A landscape with many peaks, sampled at points; each row gives a point and its height.
From any point a climber steps to the highest of the 2 points nearest to it. It stops when none of these is higher. Distance is the straight distance between rows; heights are no part of it.
zopot h=238: [182 128 117 133 180 104  95  93 145  85 163  95 181 162 208 115 173  79
 122 130]
Pitup h=615: [125 128 126 126  90 131  84 194 120 185  83 112 143 113  78 101  95 154
 122 145]
silip h=246: [ 88 114 179 155 124 161 121 176 151 111 137 197 101 125 124 123 138 193
  84 175]
tika h=230: [123 108 126  84  88 152  73  92  99 172  90  77 148  85 116 136 142 157
 213 108]
begi h=468: [ 77 138 126 134 118 129 171 174 116 105 135 132 100 189 122 120 109  97
 147 124]
luki h=687: [ 74 174 148 109  71  75  74 162 149  93 149 163 115 162 108 139  84 129
 104 136]
kiv h=196: [136 118 117  85 130 111  96  71  91 183  96  73 178  88 127 122 102 117
 189  96]
Gemed h=166: [176 181 122 100  89 117 105 117  83 119 122 196 152 147 157  87 161 120
 124 156]
kug h=610: [ 62 109 141  90 139  98 152  81 124  89 112 150 125 157 118 153  72 131
 105 106]
ril h=685: [151 118 130 113 158 105 135 128 130 167 122 113 126  74 119 126  65 144
 166 114]
muv h=457: [132 167 136 191 188  92 181 140 102 187 174 109 114 162 113 111 163 133
 110 111]
kolu h=102: [123 179 104 141 104 154 109 106  98 127  84 122 131 147 111 154 192 181
 132 136]
vunor h=71: [ 75 196 142 124 118 103 122 103  70 151 139 125 132 134 123 143 179 176
 159 115]
miru h=455: [136 134 102 140 117 154 162 150 141 178 148 134  78  64 150 131 123 119
 123  68]
Biz h=423: [101 166 123 156 150 125 186 121  88 190 135 108 116 146 119  97 187 142
 129 104]
Kis h=430: [ 76 164 111 102 121 148 139 166 149  84 115 123  95 168 103 133  67 135
 163 128]
lelez h=422: [156  55 106 118 163 144  91 124  99 144 136 108 200 103 148  74 108 122
 139 152]
bubar h=247: [141  99 108 160 145 117 114 158 149  98 156  57 152 172 142 124 147  67
 162 155]
Subu h=444: [121 129 104  98 103 160 163 107 180  95  91 131  94 133 123 175 102 137
 108 103]
nem h=674: [162 119 107 152 117 171  98 143 131 135  80 141 107  97  89 115 128 172
 140 156]
balo h=202: [197 101 145 148 189  94  96  99 176  92 146 104 157 186 214 128 143  99
 115 134]
derom h=400: [ 94 150 120 136 125 143 160 155  82 195 116 102 123 123 123 119 146 135
 128  97]
zil h=330: [106 135 120 125 113 165 120 196  81 163 117 135 130 150 109  64 110 155
 182 158]
par h=319: [145 148 107 111  84 119 115 178 133 105 126  94 141 187 119  93 104  71
 145 143]
dosu h=616: [118 134 173 124 158  95 179 110 190 140 140 107  89 123 148 180 163 104
 144 106]
Pinev h=629: [ 93 183 152 131  90  36  82 135 140  99 177 158 131 137 137 146  96 107
 124 126]
mot h=501: [121 163 143 205 152  67 137 134 113 151 189 152 115 132 119 128 150 117
  84  99]
guvud h=277: [172  80  95 113 127 181 109  31 127 136  82 113  96  67 136 174 167 173
 146  99]
kiko h=390: [142  77 109 120 120 145  87 155  93 160 145 132 183  99 169  63 114 110
 120 129]
dekol h=303: [133  95 127 115 126 156 116 157  87 156 113 166 146 113 128  72 115 173
 162 154]
vonap h=139: [138 138 120  97 101 143 109 122  53 116 100 156 170 161 145  82 153 127
 145 160]
zam h=353: [221  93 115 125 156 151 123 113 125 160 106 123 152 113 132  97 131 101
  99 120]
lud h=686: [114 115 151 127 145  90 115  68 118  97 134  95 159 107  85 161 138 112
 100 147]
zad h=283: [124 100  90 121  93 139 118 190 135  89 139  79 148 166 144 114 126  43
 171 158]
batat h=419: [ 97 151 106 132 103 145 181 146 162 113  91 106  89 150 117 163 135 104
  92  84]
Dase h=642: [ 99 139 119 104 146 105 140  71 100  98  90 151 120 123  97 165  68 170
 102  87]
lavef h=633: [125  70 136 124 159 136 149 137 142 123 135 113 121 107  96 109  77 117
 145 129]
bozam h=595: [142 139  98 130 112 127 101 155  95 170 100  97 150 105  80 104  86 118
 132  95]
siman h=467: [184  87  94  96 150 129  88  83 108 117 135  96 214 121 169  86 123 109
 156 147]
somaz h=101: [116 122 141 100 115 161 128 135 124  86  88 153 129 173 103 122 139 159
 116 177]
modo h=613: [133  59 130 145 121 167 126 136 153 105 104 141 122  73  87 121 101 142
  65 148]
Fedo h=553: [151 180 136 176 124  64 116 154 172 160 179 148  93 138 140 138 137  95
  87  95]
poreg h=298: [185  72 125 125 154 145 124  41 117 156 108 121 123  57 136 155 154 142
 130 107]
denin h=657: [101 122 159 136 132  82 159 123 172 124 154 117  93 139 146 174 110  92
 118 102]
kulir h=376: [ 97 106 112 132 146 136 149 151  91 162 159  77 146 106 133 120 134 106
 131  85]
talo h=322: [185  98 116 131 132 127 111  84 124 154  98 127 127  67 102 122 133 134
 103 117]
Biged h=636: [139 154 144 125 149  74 107  88 107 163 127 132 134  86 102 128  73 151
 153 109]
buk h=54: [102 192 150 119 126  98 125 118  74 172 119 167 129 125 146 111 143 176
 165 124]
pov h=194: [147 175 143  92  97 131  84  91 102 101 136 222 134 138 148 100 134 160
 112 170]
kat h=728: [102 120 183 126 148 124 134 128 113 162 127  95 152 134 101 129 160 150
 141 177]
Buvi h=360: [ 83 166 127 115 121 154 119 163  91 122 129 120 122 141 105 104 113 166
 194 156]
Zovu h=409: [ 89 122  93 121  89 183 161 170 126 144 107 106 110 115 130 146 143  99
  92  75]
reban h=554: [179  99 105 147 156 148 154 124 158  99 149 107 101 103 107 150 128  90
 119 120]
Nadi h=591: [136  53 118 147 115 185 140 147 167  97 104 138  99  79 126 136 135 108
  43 125]
gume h=410: [174 112 101 117 151 160 170 163 108 170  69 139 115 141 106  88  82 111
  93  99]
fofu h=502: [ 89 146 123 154 135 120 170 166 121 133 169 124 111 194 168 110 138 101
 155 127]
Rikez h=169: [179  88 129 140 160  99 126 105 206  87 141 140 128 187 206 129 112  69
 122 135]
pib h=653: [132 125 166 120 111 132  91 154 159 149  86 139 144 138  74 117  68 174
 109 169]
zovif h=387: [180  84 118 124 165 142 161 160 112 187  80 116 166 148 119  82 103  97
 105 107]
zigor h=537: [122 192 133 154  94  72 102 154 153 153 198 151 134 118 172 125 162  93
 103  93]
Moken h=438: [165 133 115 116 165 132 162 117  93 131 102 167 119 152 117 100  99 121
 108 129]
Rap h=179: [165  83 130 164 168 100 162 112 167  82 162 128 110 204 175 150 108  78
 164 151]
sibe h=492: [102 152  97 114  94 148  99 110 161  85 124 126 111 102 129 164 142 176
 141 122]
vima h=345: [115  69 133 130 151 151 153 127  99 140 173 101 169 124 177 115 148 103
 147 132]
Mizal h=571: [ 84 183 159 139 118 107 173 129 184 134 158 113  88 150 138 178 190 117
 136 118]
Pupog h=638: [ 86 126 141 109  68 118 102 141 172  91 124 170 115 134 122 148 106 152
  79 133]
fak h=117: [135 167 114 111  94 168 105 120  89 111  67 148 139 150 107 118 154 173
 140 155]
geda h=239: [106 176 184  82 104 120 151 148 148 139 113 210 110 175 170 125 146 143
 109 150]
Vilen h=641: [149  90  97 136 122 185 112 136 140 119 105 142  99  54 113 126 102 179
 113 125]
gan h=352: [149 152 114  97 134 128 145 144 126 108 113 106 135 186 112 104  90  95
 166 146]
Fav h=608: [142 126 109 198 182 139 145 173 121 119 190 128 108 149 133  90 155 111
 155 151]
pures h=586: [144 140 134 105 112 125  90  41 121  81 125 110 168  98 114 131 140 139
 166 161]
tis h=614: [ 58  81 158 108 137  77 151 120 149 103 149 109 118 150 129 174  69  99
 136 118]
bofoz h=533: [105 192 100 132 105 117 109 101  91  87 137 147 105 101 135 154 134 166
 148 108]
nalop h=782: [ 87 102 180 127 158 114 127 107  70 153 133  86 210 159 108 124 174 117
 127 156]
nabo h=526: [162 118 122  74 130 110  99  60 103 106 130 117 191 123 135 101 130 107
 169 166]
kiza h=434: [121 122 117 136 115 166 171 168 158 188 120  95  83  75 113 151 124 123
 109  76]
Muri h=212: [134 102 142 141 163 101 129 156 167  97 159  96 140 193 167 127 102  78
 176 158]
zof h=485: [ 95 136 129 153 138 150 141 143 148  77 134 109 106 151 104 164 151 140
 117 152]
sima h=565: [160  74 118 127 104 199 145 137 175 130 115 132  88  71 149 150 164 110
  86 118]
foz h=677: [ 84 166 111 135 132 114 128 112  96 123  88 144 126 122  81 158  74 166
  75  60]
vaf h=395: [110 183 122 103 108 116 113 148 124 113 113 138 120 160  93 109  73 149
 179 142]
duka h=256: [134 107 120 100 100 176  95  54 116 152  97 109 133  85 148 155 169 168
 177 115]
gatav h=513: [160 142  90 168 158 145 176 121 122 105 138 132  88 115 121 118 135 116
 131 102]
neki h=87: [ 78 186 132 121  90 136 109 122 105 129 112 114 153 147 116 170 186 187
 137 122]
tifom h=594: [145  75 109 118 146 138 134 104 168  79 138 115 112  91 104 123  71 103
 123 121]
Fipos h=293: [119 101 136  94 148 139 170 114 125 107 146 142 111 132 167 130 112 110
 126 109]
sasar h=493: [164 120 121 134 103 118 103 161 172 167 148 135 112  57 162 122 116  94
 110  87]
pav h=320: [ 98  87 152  87 136 147 150 125 136 142 152 102 147 118 176 138 147 102
 163 133]
vuvan h=584: [135 188 123 146 116  94  87 115  96 136 129 137 127  96  96 147 109 173
 163 116]
pino h=596: [137 192 135 120  93  69  95 120 125 109 172 174 127 115 151 136 141 130
 112 123]
liga h=220: [136 160 159  89 100 119 115 136 132 143 102 215 116 152 152 106 110 168
 107 165]
bebuz h=604: [144 148 158 165 120  44 123 146 193 151 160 130 106 152 142 170 107  88
 102 117]
Lik h=549: [114 139 118 207 160  97 152 170 137 108 191 110 119 188 163 117 123 100
 141 134]
poti h=465: [106 116  96 102 104 149 117 117 181  94  84 119 136 104 101 172  96 165
 122 126]
Rikup h=689: [111 127 176 128 153 125 138 133 148 159 105 121 128 123  83 141 111 177
 121 155]
Viza h=668: [170 127 115 172 146 172 149 158 113 106 142 143  97 143 114  92 166 148
 145 184]
pifor h=531: [163  89 141 117 103 163 126 135 148 150 142 138 132  58 158 125 147  90
 110 106]
gizis h=643: [119 119 143 129 129  98 127  50 121  76 161 106 153  76 114 158 165 137
 137 147]
fonof h=473: [193 138 106 140 172 124 144 114 118 106 139 161 104 150 141 105 138 116
 127 131]
fet h=262: [ 95  83 158 124 110 148 138 165 147 125 127 185 119 101 144 117 148 155
  98 154]
zev h=714: [142 144 126 168 142 166 124 144 118 126 129 151  87 117  95 113 147 194
 141 168]
risas h=637: [102 129 102 121 117 109 114 148 110 146 110 120 129  90  80 143  57 131
  98  74]
teli h=279: [127 107 153 118  91 170 108 164 126 165 109 167 148 105 132 101 150 153
 104 156]
vuz h=278: [169 110 125 132 144 121 134 107 153 113 170 113 139 149 184 145 183  66
 115 121]
bub h=315: [144  86 100 129 152 146 131 129 111 132 146  77 166 143 189 113 176  73
 128 104]
Tik h=456: [ 96 112 114 156 104 160 116 140 146 100 135  80 135 100  80 169 159 147
 106 137]
pobe h=734: [ 97 110 174 143 160  66 118  81  85 138 140  94 184 148  93 147 159 108
  95 158]
vuva h=266: [108 146 160  93 129  95 149 112 124 147 135 174 125 147 177 120 140 104
 118 117]
Pobir h=84: [139 143 164 143 152 139 156 129 140 109 100 166  98 180  89 139 133 137
  91 174]
sivi h=523: [100 190 132 166 121 130 150 150 166 110 134 126  85 140  94 183 156 159
 123 119]

Two climbers start at each pair of points below. Name the first point that both come to, or write -.
Gemed / fonof | -
poreg / siman | -
Pobir / begi | -
Tik / batat | sibe
fet / sima | zev
Subu / kiza | -

Where does a climber stop that starts at each point below?
Rap | zev
vonap | vima
Zovu | zev
duka | ril
silip | zev
Kis | zev
